A landscape with many valleys, sampled at points; each row gives a point and its height.
From any point a ball rolls to the lowest of the 3 points nearest to it. It stops when none of these is lower. Distance is the straight distance between rows; heights are no part of it.
q_579 height 200: [127 135 123 135 159 160 119 115 111 105 140 106 146  78 136 151 107 131
 130 150 131 121 130 142 147 108]
q_298 height 467: [150 156 120 146 181 147 122 122 113 107 128 109 120  69 144 124 108 151
 117 160 128  98 151 123 150 113]
q_890 height 636: [141 139 103 117 121 105 120 111 146 116 109 119 129 149 138 115 129 132
 109 139 122 149  97 112 140 133]
q_649 height 254: [128 121 128 121 171 143 148  98 114 108 164 103 148  67 135 155  74 156
 142 172 152  84 163 131 130 115]
q_106 height 561: [119 107 159 139 156 124 127 151 126 153 127 137 101  48 114 107  90 143
 186 176  78 106 116 116 144  93]
q_77 height 278: [122 134 106 136  93 100 140 110 138 131 109 114 126 170 137 119 143 117
  74 120 129 137 110 149 130 171]
q_486 height 437: [136 159 125 119 154 156 118 147 120 108 145 123 177 158 102 131 108  98
 124  84 171 138 141 128 155 113]
q_116 height 176: [118 138 120 143  86 122 114 124 121 144  95 133 120 177 142 126 180  97
 102  87 135 136 118 152 119 181]
q_282 height 332: [141 106 154 130  64  87  95 190 100 160  81 153  78 153 118 138 205 111
 135  88  67 136  85  97  98 165]
q_766 height 550: [152 115 101 135 147 119 149 160 138 143 105 134  96 111  97  97 122 113
 148 156  88 135 125 121 141 117]
q_798 height 500: [158 155 134 142 175 151 141 146 123 140 145 132 109  72 137  95 108 139
 133 163 112  98 136 107 149  90]
q_120 height 335: [106 125 128 133  94 131 120 131 132 133 107 138 146 203 138 127 162 124
 105  67 157 162 107 145 121 170]
q_512 height 499: [117 124 151 132 142 166 126  95 144  95 142  91 165  81 131 159  97 114
 140 150 148 114 145 133 135 114]
q_124 height 420: [143 112  80 118 117 121 144 116 144 137 110 127 126 126 135 105 149 134
 122 133  98 150 116 123 139 134]
q_991 height 367: [102 154 160 149  78 131  89 168 116 146 101 140 117 220 139 143 190 115
  86  48 166 138  90 130 140 192]
q_750 height 387: [139  85 124 136  97 125 134 143 140 156 103 158  86 134 135  99 168 101
 137 134  85 128 148 133  93 132]
q_359 height 319: [140  77 129 141  93  99 138 161 138 154 111 156  87 151 145 114 192 105
 127 127  76 140 129 116  96 155]
q_477 height 568: [119 105 134 103 164 146 156  85 132  91 198 104 154 100 125 156  49 134
 162 160 174 107 197 145 123  80]
q_165 height 412: [126 145 111 111 128 139 132 141 130 115 123 128 157 179  94 116 126 121
 121  85 162 140 135 138 125 120]
q_257 height 399: [146 119 133 126  92 101 130 133 130 165 112 157 102 159 161 115 182 128
 103 118  91 128 111 124 103 147]
q_348 height 324: [159 128 112 136  79  98 102 178  93 173  74 174  94 171 102 153 224 104
 108  86  96 122  83 109 101 172]
q_556 height 336: [129 160 155 106 143 142 117 134 133 107 141 124 173 115 125 139  98 124
 131 111 157 122 117 106 148 104]
q_115 height 91: [126 145 126 143  95 101 112 122 123 149 107 134 110 188 135 148 201 103
  85 102 130 142 123 161 129 177]
q_985 height 287: [132  86 134 137  89 105 126 169 143 158  94 141  76 135 146 122 198 104
 140 110  80 121 124 123  90 168]
q_994 height 569: [153 100 107 137 124 119 147 151 143 151  96 140  92 135  96  82 156 121
 152 144 113 127 144 124 105 115]
q_308 height 659: [108 100 149 151 181 125 178 102 135 140 161 107 115  51 117  94  63 180
 170 184 108  71 173 141 131  79]
q_67 height 362: [ 91 136 151 139  92 126 105 133 133 126 114 140 148 224 141 116 162 128
 104  68 157 163 124 141 111 163]
q_808 height 110: [133 141 111 135 152 159 123 126 130 100 121  94 132  75 138 124 124 123
 131 148 122 132 127 122 150 117]
q_207 height 782: [112  95 144 154 190 114 159 119 119 155 137 122 108  53 112 105  65 141
 180 195  69  77 154 151 143  89]
q_208 height 357: [128 154 105 114 115 105 121 126 153 125 107 124 140 176 109 132 129 113
  98 110 146 155 114 152 119 165]
q_346 height 435: [133  97  98 111 118 118 146 141 134 142 104 143  99 136 134  89 168 122
 135 126  86 143 125 117 126 118]
q_843 height 389: [107 134 123 104 119 144 118 126 128 121 129 137 181 226 128 133 152 125
 129  77 151 179 123 125 149 143]
q_361 height 427: [118 113 145 150 167 128 145 125 132 137 149 117 104  52 148  94  78 175
 165 196 101  82 153 123 132  83]
q_548 height 396: [130 157 147 114 166 163 127 128 132 105 166 133 181 136 120 164  86 122
 128 102 169 108 131 105 131 111]
q_834 height 417: [135 157 111 106 119 144 120 137 136  98 123 114 162 152 101 132 121 109
 117  98 161 152 126 129 132 125]
q_237 height 425: [143 104 110 138 101 108 137 133 144 142 111 144 120 136 159 108 180 133
 122 136  90 153 109 117 105 137]
q_760 height 68: [138 143  97 141 137 155 114 117 125 119 124 105 134  99 123 122 116 133
 135 147 113 150 113 134 171 103]
q_905 height 346: [110 128 114 109 105 149 117 129 146 115 111 123 165 205 131 121 143 121
 122  72 163 168 135 150 147 150]
q_33 height 328: [142 118  91 116 114 131 126 134 136 125  96 120 125 111 137  99 139 138
 145 148  97 141 104 120 153 113]
q_764 height 469: [118 134 145 128  98 121 118 128 123 134 132 152 161 223 135 141 171 135
 105  73 175 179 121 121 127 176]
q_47 height 480: [139 147 105 113 104  96 124 111 143 140 109 130 127 166 120 113 135 111
  96 121 128 152 110 125 121 151]
q_773 height 470: [114 151 140 142 102 125 114 140 121 144 113 153 154 252 153 143 173 125
  95  86 178 166 125 120 133 185]
q_727 height 423: [115 142 147 110 145 160 108 132 123  94 164 105 170 106 139 136  76 128
 144 119 145 118 126 116 129 110]
q_949 height 418: [126 159 121 104 140 145 130 131 132 106 125 124 173 167 114 135 114 115
 134  81 149 157 132 139 151 123]
q_643 height 286: [140 122 116 129  92 106  94 159  87 172  78 154  90 168 115 149 225 101
 104  94 106 121  99 140 117 180]
q_236 height 258: [133 154 134 101 128 150  96 111 140  92 150 102 158 104 135 132  97 117
 133 117 141 139 110 114 152 104]
q_25 height 256: [136 146 113 145  88 107 117 144  87 162  85 154  99 154 133 153 196  87
  82  90 106 123 100 143 125 163]
q_715 height 489: [100 108 123 111 135 171 147 104 136  90 188 115 168  98 140 152  68 140
 156 138 172  98 159 127 111  77]
q_552 height 413: [110 103 131 146 184 126 155 113 126 136 168 111 113  44 134 104  64 194
 159 184 105 101 147 131 130  78]
q_44 height 406: [117 155 148 158  98 130  95 157 103 145 100 167 125 241 127 164 199 114
  87  64 183 155 104 120 137 188]
q_464 height 447: [132 151 108 104 129 113 117 120 141 107 109 122 137 126 123 118 119 128
 123 145 110 157  98 113 146 120]
q_423 height 432: [108 138 151 105 148 173 129 110 139 100 170 123 173  99 132 159  83 125
 146 109 170  92 132 112 124 108]
q_975 height 454: [ 99 118 153 114 154 154 124 116 139  96 166 110 160  94 140 142  88 139
 149 144 168 102 137 127 121 103]
q_272 height 491: [134 133 146 146 165 138 136 134 147 150 142 125 104  70 138  95  93 148
 144 164 103 117 127 106 147 106]
q_270 height 358: [153  98 126 143  87 109 133 160 132 164 107 163 101 152 160 111 188 106
 116 105  82 146 124 109  96 142]
q_802 height 521: [101 111 144 107 151 151 155  90 141  83 189  89 165  94 137 155  69 135
 151 152 175  96 177 144 114  94]
q_18 height 543: [164 106 116 126 123 113 148 153 149 143 110 142  94 113 101  95 121 122
 161 153  87 143 135 107 121 135]
q_17 height 337: [139 132 128 153 178 140 134 122 124 119 159 122 123  61 144 135 100 159
 124 189 140  96 138 111 135 104]
q_252 height 581: [115  99 141 146 174 127 157 116 137 145 160 112  98  49 122 108  60 171
 181 180  92  67 158 132 128  79]
q_5 height 472: [ 99 126 147 113 152 167 134 101 133  85 168  96 176  74 130 155  98 129
 153 139 154 115 143 126 129  98]
q_678 height 192: [134 147 131 111 132 123 115 123 128 102 130 104 150 107 132 132  97 120
 121 135 135 156 106 120 143 117]
q_653 height 261: [140 133 128 132 174 133 132 106 113 101 150 107 142  78 132 146  81 164
 123 191 146 103 160 121 135 110]
q_262 height 431: [145 113 144 147  84 106 119 177 111 167 114 159  78 159 134 141 199 106
 111  93  84 132 100 103  89 172]
q_695 height 614: [151 162 112 115 115 108 115 120 141 118 115 117 142 158 109 124 136 124
 111 131 140 152  92 124 138 129]
q_303 height 169: [117 148 125 129  93 103 123 113 133 116 109 127 146 185 124 126 151 108
 102 102 147 147 116 170 118 154]
q_848 height 378: [116 103 141 138 169 120 146 109 131 133 173 123 118  54 152 117  67 208
 154 190 115  96 166 121 133  84]
q_277 height 408: [150 117  84 132 125 121 137 132 141 135  89 139 103 110 118  99 147 133
 140 137 101 145 133 136 145 109]
q_201 height 518: [159 124 137 120 145 119 135 152 131 135 116 153  88  88 103  97  95 138
 171 178  89 129 114 100 141  97]
q_733 height 364: [132 132 139 157 181 140 132 116 133 126 151 125 128  56 156 116  85 182
 144 193 111  84 147 108 134  98]
q_945 height 186: [125 129 130 134 177 134 154 101 109 105 174 110 137  73 148 144  72 191
 132 198 147  94 157 121 135  96]
q_571 height 468: [106 127 141 124 144 157 133  92 125  99 166 104 164  81 130 161  84 128
 145 143 162 109 147 117 122 104]
q_537 height 211: [144  87 147 134  60  97 122 190 105 157  97 150  72 139 123 137 201 100
 133  88  79 128 111 128  87 165]
q_488 height 191: [122 143 126 141  90 100 114 114 112 158  94 131 109 166 129 132 196  81
  86  84 122 133 105 168 133 177]
q_307 height 607: [121 117 128  88 160 130 156  81 133  92 184 105 161  87 106 151  29 149
 156 184 179 120 186 141 130  66]
q_599 height 374: [159 133 128 150  96 105 110 166  92 176  90 165  63 164 125 144 207 108
 102  99  90 130 100 116 115 168]
q_345 height 440: [131 164 114 120 114 103 119 129 146 111 114 120 154 171  92 118 115 114
 108 104 160 147 113 139 130 146]
q_434 height 88: [131 120 113 117 184 124 156 100 128 103 191 101 134  66 139 142  48 200
 133 201 144 112 163 128 134  89]
q_29 height 323: [136  93 142 158  83 109 113 166 123 145 118 153  85 145 139 140 199 101
 129 117  67 140 122 114 100 159]
q_662 height 182: [ 94 156 160 134  77 126  89 141 115 154  89 147 104 201 129 140 193 107
  85  47 142 144  82 151 131 185]
q_175 height 421: [112 129 147 106 159 164 130 117 141  98 188 123 181 118 137 164  75 143
 132 105 169  98 138 112 105  93]
q_602 height 376: [125 136 127 107 109 138 130 127 124 112 115 126 174 204 111 126 139 130
 122  77 156 167 137 141 132 139]
q_835 height 718: [109  98 152 135 170 135 153 128 136 147 143 109 107  46 123 104  82 142
 181 173  89  74 150 131 139  93]
q_172 height 221: [111 138 122 143  95 101 125 114 136 138  92 137 125 177 124 128 160 105
  98  94 145 137 115 159 130 167]
q_900 height 312: [104 138 133 148  74 117 104 111 102 149  87 132  95 172 125 148 201  89
 111  85 127 141  99 148 147 183]
q_810 height 272: [ 96 142 114 121 103 134 125 118 130 119 121 127 147 193 117 116 146 108
 107  84 152 153 132 145 124 153]
q_763 height 464: [134 143 100 141 111  93 126 113 132 157 108 161 112 158 153 121 156 117
  94 126 108 139 107 133 104 155]
q_694 height 334: [108 141 118 133  78 115  90 133  99 167  86 138  94 155 130 146 213  85
 108  83 116 137  80 156 140 182]
q_196 height 371: [146 114 116 117 157 131 141  95 109  87 173 101 155  74 125 151  52 144
 130 186 163  99 178 134 114  95]
q_801 height 181: [149 140  93 117 129 136 123 117 130 117 110 108 127  95 122 117 137 139
 122 150 113 159 118 126 138 104]
q_380 height 407: [101 149 157 142  85 133 110 130 113 142 121 140 127 223 148 134 174 128
  93  51 176 156  95 134 103 186]
q_585 height 478: [125 111 153 135 169 141 140 132 135 136 146 137  95  37 144 105  85 166
 169 171 100  94 131 112 133  96]
q_424 height 363: [129 145 103 117 107 123 121 126 141 120 115 120 157 188  95 127 134 103
 111  94 150 154 128 150 128 146]
q_772 height 359: [ 92 146 144 155  79 133  98 128 117 155  97 143 111 196 135 134 197 108
  96  71 138 148  98 159 135 184]
q_234 height 351: [127 130 131 118 177 162 131  99 104 106 152  94 142  74 128 161 100 132
 140 167 153 114 167 143 129 118]
q_811 height 582: [165 135 104 132 147 129 131 140 138 130 116 140 114  87 110 107 122 128
 139 150 110 134 128 116 148 101]
q_601 height 436: [142 118 114 142  93  90 131 111 132 152 113 154 108 161 151 120 184 125
  81 122 101 126 107 125 123 160]
q_291 height 501: [150 124 147 133 180 124 137 143 137 149 130 141 105  68 112 108  87 144
 162 155 100 119 133 102 144 101]
q_266 height 599: [116  95 134  88 160 166 167  94 127  81 199 110 150 102 121 156  31 152
 153 141 181 114 188 135 132  46]
q_840 height 556: [162  93 119 129 118 104 145 154 142 139 101 149  85 125  97  91 138 107
 143 162  84 133 144 120 101 146]
q_80 height 471: [133 120 129 117 168 133 159  83 120  98 182 118 141  74 126 164  40 168
 136 209 170 110 173 136 121  85]
q_690 height 476: [108 136 158 115 139 155 109 119 130  99 157 108 171  91 150 145  94 124
 140 127 151 120 119 120 118  99]
q_806 height 533: [147 110 126 105 131 103 146 162 140 153 113 148  86 113  95  98 107 112
 163 167  82 128 126 114 120 114]
q_884 height 373: [133 169 134 108 147 135 124 129 143  99 145 109 178 130 105 138  99 112
 120 101 147 135 117 108 139 118]

For each start below, name the point where the ball stops.
q_585: q_434
q_840: q_434
q_773: q_303
q_207: q_434
q_834: q_303
q_949: q_303
q_175: q_678
q_348: q_115

Call two points neighbours if one is among the 3 nearest of the other. Go from one point of each pair to the other, from neighbour to neighbour, staying as low as possible. Name the highest point that can't be avoided.
q_115 and q_537: q_282
q_434 and q_760: q_234
q_678 and q_115: q_834
q_115 and q_303: q_172
